Each row is a point on a landscape with many valleys, with its height.
A ball rolls from a point to the lowest of its 2 nearest points, and stops where none of them is lower. Distance is the straight distance between rows; heights are no part of it.
(518): 1; -25; 15; -22; -20; 23; -20; 9; 19; 34; 32; 29; 5; 27; 0; -8; -39; 28; -1; 25  height 451
(718): -13; -32; 13; -6; 27; 16; -20; 6; -30; 48; 2; 3; 14; 24; 44; -1; 23; -4; -2; 0  height 517
(430): 0; 39; 55; -17; 26; 25; -7; 12; -34; -17; 9; 1; -11; 2; -5; -8; -10; 0; -6; -41  height 431
(681): -17; 11; -21; 19; 0; 8; -28; 15; -10; 19; -12; -8; -23; 31; 36; 2; 11; -39; 13; 24  height 105
(303): -23; 6; -13; 21; -13; 33; -14; -18; 4; -21; 0; -16; 6; -40; -10; -5; 23; -46; -19; -2  height 741
(939): 18; -38; 30; -41; 11; 12; 6; 14; -11; 4; 28; 15; -28; 23; -30; -6; -7; 3; -22; 8  height 193
(915): 11; 14; -20; 66; -17; 14; 21; 7; 16; -18; -4; -6; 21; -2; -20; 3; -14; 12; -4; -37  height 271
(295): 17; 11; -12; 17; -22; -54; 2; -14; 43; -25; -24; 27; 55; 8; 5; -12; 24; 33; 19; -3  height 322
(929): -36; 15; 17; 13; 18; 14; 4; 62; -4; -10; 24; -10; 19; -1; 31; 21; 35; 9; 17; -6  height 408
(861): -45; 0; 1; -5; 4; 5; -41; 29; -22; -5; 29; -6; 13; 8; -2; -16; 1; 25; 35; -40  height 608
(440): 5; -21; 27; 7; -2; 13; 50; -25; 0; -5; -27; 4; 8; -35; 25; -2; 2; 1; -39; 2  height 178
(938): -26; -11; -24; -19; 2; 12; -25; 19; 6; 30; -12; 25; 3; 31; 45; -4; -14; -16; 34; 21  height 330
(689): -4; -18; -2; -35; 35; -5; 20; 6; -20; -27; -45; -3; -11; -1; -23; 11; -11; 10; -9; -17  height 526
(556): -2; -13; 43; -32; 34; 8; 11; 17; -29; -20; 27; 10; -13; 19; -20; -9; -5; 10; -6; -24  height 323
(25): 44; 57; 12; -46; -22; 33; -1; 11; 6; 22; -21; -35; -11; 23; -27; 11; -30; -7; -11; 6  height 442
(267): 15; 28; 33; -4; 12; -6; 4; 7; -19; 13; 27; -29; -26; 15; -12; 0; -36; 20; 30; 15  height 467
(564): 24; -25; 22; -54; -10; -8; 28; -15; 9; 2; 32; 0; -22; -9; -32; 5; -12; 16; -7; 30  height 291
(316): -15; -11; -8; 14; -4; -18; -13; 45; -12; -18; 5; 11; 15; 6; -3; 13; -18; 48; -14; 15  height 258
(566): -5; -9; -15; 20; 11; -27; 26; -26; -1; -16; -7; 26; -29; 53; -21; 19; 0; 7; 14; -12  height 541
(411): -14; -24; -37; 9; -39; -19; 36; 3; 1; -8; 6; 40; -3; 32; 31; 14; 7; -7; 5; -6  height 598
(808): -20; 19; 11; -9; 28; 3; 20; -20; -10; -25; 6; -23; -18; -32; -2; -14; -27; -8; 27; -37  height 531
(776): -31; -20; 10; 21; 2; 8; 46; -30; 34; -8; -11; -5; -17; -33; 29; 2; 31; -19; -23; -23  height 76
(651): 20; 7; -15; 38; -34; -15; 20; -19; 10; -9; 3; -1; 29; -28; 4; -10; 26; -7; -10; 18  height 402
(863): -23; 37; 9; -10; 26; 26; -33; 58; -17; 2; 10; -4; 20; 7; -2; -28; -2; -4; 32; -32  height 539
(115): 3; 21; 30; 6; -7; -45; 8; -22; 8; 6; 27; -3; -35; 9; -9; 5; -23; 34; 16; 12  height 417
(227): 25; 36; -3; 9; 5; 3; 5; -19; 6; -33; -31; 6; 44; 19; -42; 10; -9; 3; 22; 23  height 66
(657): -9; 9; -9; -9; -38; 22; -38; -15; -10; -5; -5; -8; -6; -27; -7; -27; 5; -40; -15; 5  height 772
(719): 25; 64; -1; 31; 7; -9; -3; -29; -1; -30; 23; -16; 27; -45; -27; -6; 34; -20; 9; -6  height 463
(578): 0; -4; 8; -35; -10; 50; -35; 3; 31; 32; 18; -9; 4; 0; -15; 1; -49; 13; 7; 37  height 495
(93): -2; -18; -56; 27; -22; -36; 25; -29; -6; -6; -4; 17; -3; 24; 11; 21; 18; -1; 18; -32  height 569
(34): -25; 12; -15; 32; -3; 45; -28; 38; 14; -16; 14; -22; 20; -34; -1; 1; 16; -14; -8; -5  height 709
(83): 49; 21; 28; -18; 15; -20; 19; -23; 24; 0; -57; 0; 10; 10; -26; -6; 15; -8; -13; 11  height 195
(40): -6; -3; 26; -39; 39; -7; 33; -29; 6; 7; -13; -14; -47; 13; -9; 23; -9; -5; 11; 14  height 456
(178): 2; 10; -1; 27; 4; 5; 20; 11; -10; 8; -2; -9; -28; 17; 19; -10; -13; -28; 14; -1  height 285
(618): -6; 21; -6; 22; -18; 18; 5; 32; -23; 2; 14; -22; -5; 0; 29; -17; 15; -30; 11; -33  height 368
(107): 53; 25; 2; 26; -6; -25; 11; -28; 15; -7; 7; -15; 32; -35; -18; -27; 35; -19; 3; 9  height 435
(576): 36; 4; 4; 11; -17; -53; -19; -28; 26; -1; -27; 31; 45; 27; 4; -1; 41; 16; -6; 26  height 278
(264): -52; -9; -12; 32; -36; 20; -8; 8; 15; -7; 19; 19; 10; 23; 21; 17; -5; 20; 10; -31  height 376
(226): 11; -9; -31; -32; -18; -36; -28; 21; 5; 18; -3; 6; -37; -7; -7; 6; -21; 10; -7; 24  height 675
(448): 11; -9; 46; -28; -24; 18; 42; -40; -15; 9; -30; 5; 7; 3; 23; -2; -6; -1; -19; 14  height 239
(824): -1; -15; -32; -17; -3; -16; 19; 9; 2; -34; -28; 11; -19; -8; -26; -11; 5; -9; -7; -9  height 475
(532): 1; 6; -9; 22; 2; -63; -21; -41; 61; -9; -2; -4; 37; -8; 12; 0; 42; 24; 29; -12  height 358
(599): -27; -45; -22; 16; 16; 8; 5; 21; 4; -3; 44; -15; 4; -32; 23; 21; 31; -1; -6; 4  height 106
(529): 23; -10; -15; -49; 15; 2; 27; -23; -12; 12; -13; -28; -29; 19; -12; 35; -15; -17; 17; 32  height 418
(875): -17; 10; -10; 55; -50; 7; 21; -13; 35; -6; 2; 5; 15; 0; 8; -2; -5; 19; -6; -34  height 311
(820): 2; 2; -1; 36; 27; 51; -22; 48; 6; 14; -4; -19; 12; -11; 10; -13; -2; -26; -25; -6  height 667
(459): -24; -37; -22; -11; 1; -14; 6; -17; -10; -4; 6; -4; -36; -12; 21; 4; 50; -37; -12; -12  height 305
(74): -7; -5; 12; -17; 27; -12; -2; -6; 2; 10; -11; 5; -47; 51; -14; 25; -22; 10; 9; -3  height 502
(632): 53; 28; 23; -46; 4; 26; 5; 5; -17; 24; 7; -34; -26; 7; -33; 9; -17; -7; -24; 2  height 404
(451): 0; -17; 12; 13; 4; -15; 31; -51; 15; 2; 1; 2; -14; -14; 14; -6; 55; -37; -18; -2  height 179
(585): 56; 16; 0; 33; -18; -23; 9; 6; -18; 2; 0; -11; 10; -5; -36; -15; -14; 24; -16; -1  height 277
(141): -14; -9; 32; -36; 9; 13; -12; 10; -50; 13; -5; -5; 20; 13; 34; 8; 12; 11; 3; 20  height 412
(202): 27; -10; 19; -39; 11; -6; 33; -42; 11; -19; 9; -1; 2; -20; -48; 1; 5; -1; -11; 30  height 328
(446): 10; 1; -30; 6; -37; -10; -35; -43; 9; 0; -27; -2; 0; -20; -41; -21; 13; -14; -20; 6  height 802
(291): -31; -56; -35; 8; 11; -8; -7; 23; 8; 29; 40; 18; 7; -11; 49; 23; 14; 1; -3; -5  height 262
(701): 37; 15; -11; 34; -1; 25; 5; 11; -26; -28; 8; 1; 18; -3; -48; -1; -21; -5; -19; -12  height 207
(804): 28; -11; 51; -51; 21; 43; -15; 12; -5; 33; 25; -7; -18; 9; -13; -11; -7; -15; -25; 0  height 321
(914): -9; -12; -9; -34; -19; 45; -44; 11; 12; 5; 16; 2; 14; -27; -19; -28; -43; -3; 14; 26  height 536
(233): 1; -31; -28; -24; 30; -21; -25; 56; -6; 28; -6; 2; -25; -9; 13; -9; -6; 6; -4; 6  height 590
(244): -42; -2; -11; -13; 15; 20; -11; 1; -31; -13; 17; -24; 10; -20; 20; -12; -7; -10; 45; -42  height 565
(433): -9; 16; 1; -27; 32; 24; -20; 40; -7; 2; -16; 3; -18; 16; -12; -22; -40; -12; 35; -21  height 448
(272): 3; 12; -12; 21; -18; -20; -8; -30; -2; 13; -18; 8; -14; 20; 21; 23; 21; -16; -8; 36  height 306
(542): 10; -30; -25; 34; -7; -25; 14; -30; 22; 4; 4; 4; -2; -39; 2; 6; 3; 4; -29; 21  height 357
(368): -7; 33; 43; -16; 39; 38; -5; -14; -31; 0; -5; -17; -8; -32; 13; -8; -32; -6; 6; -43  height 492
(350): -29; 10; 10; 14; 16; 1; 17; 28; 8; -40; -20; 5; 15; 0; -12; 16; -16; 36; -5; 11  height 267
(18): -36; -27; 24; 8; 10; 15; 11; 29; -7; -13; 26; -2; 22; -13; 26; 13; 26; 18; -12; 1  height 273
(797): -11; -12; 23; -28; -20; 7; 23; -14; -45; 9; -29; 7; 12; 6; 46; 7; 2; 3; -3; 22  height 309
(806): 42; 40; 14; 1; 10; 6; 12; -13; -18; -8; -45; -10; 22; 0; -20; 7; -2; -12; -3; 17  height 137
(888): 43; 2; 18; -15; 0; -29; -3; -36; 38; -7; -33; 22; 27; 5; -25; -18; 42; -2; -11; 26  height 231
(336): -4; 38; 19; 25; -1; -22; 26; 9; 10; -41; -21; 8; 36; -4; -9; 9; 2; 34; 8; 24  height 169
(359): -7; -26; -5; -6; -13; 5; -29; 38; -4; 11; 21; 32; 7; 25; -8; -14; -20; 31; -13; 1  height 377
(547): -13; 15; -5; 29; -31; -18; -1; -17; 26; -7; 15; 17; -21; 5; -13; -16; -14; 13; 3; -5  height 362
(11): -19; -28; 1; -3; 37; -15; 3; 7; -9; 0; -22; -1; -36; 16; 3; 12; -17; 24; -13; -30  height 551
(306): -18; -21; -49; 3; -14; -4; 2; 14; 8; -18; -18; 11; -25; 7; -10; 7; 43; -32; -13; -28  height 410
(309): 2; 10; 1; -4; 24; 26; 2; 45; 2; -15; -13; -1; 0; 1; -10; -8; -50; 8; 9; 3  height 373
(140): 3; -13; 22; 25; 21; 34; -20; 33; -13; 41; -4; -4; -9; 22; 29; -16; 18; -21; -31; -20  height 604
(225): 16; 6; -5; -11; -12; -1; -4; -45; -4; 20; -7; -23; -13; -1; -14; 12; -16; -12; 14; 32  height 382
(812): 1; 6; -36; 35; -8; -70; -22; -55; 22; 16; -13; 11; 21; -7; 20; 32; 18; 19; 7; -11  height 401
(413): -15; -32; -35; -11; 43; -34; -34; 48; -2; 48; 21; 27; 8; 2; 30; 7; 10; 13; 5; 1  height 454
(735): -57; -4; -19; 14; -10; -8; -28; 17; 22; 9; 22; 27; 4; 24; 48; 14; -17; 14; 33; 1  height 459
(517): -4; 2; -26; 23; -21; -35; -13; -72; 5; 13; -19; -13; 21; -21; 6; 9; -6; 29; 12; -7  height 433
(639): 20; -10; 6; -41; -31; -8; -18; 32; 15; 49; -9; 4; -35; 0; 19; -23; -35; 10; -24; 7  height 729
(475): 6; 53; 3; 31; -15; 6; 21; 11; -18; -27; 40; -20; 8; -26; -1; 0; 35; -27; 16; -24  height 434
(211): 17; 15; -13; 2; -19; 18; 14; -12; -17; -31; 12; 15; 15; 18; -30; -4; -20; -15; 19; 19  height 133
(155): 4; -43; -8; 4; 1; 8; -7; 2; -5; 0; 23; -10; -5; -44; -4; -11; -3; -6; -30; 21  height 270

Two balls start at each pair of points below. Name the first point that both come to, or write never.
(657) and (107): never
(532) and (115): (227)
(93) and (11): (74)
(244) and (861): never

For each start below, name the point where the ball stops.
(689): (776)
(863): (227)
(812): (227)
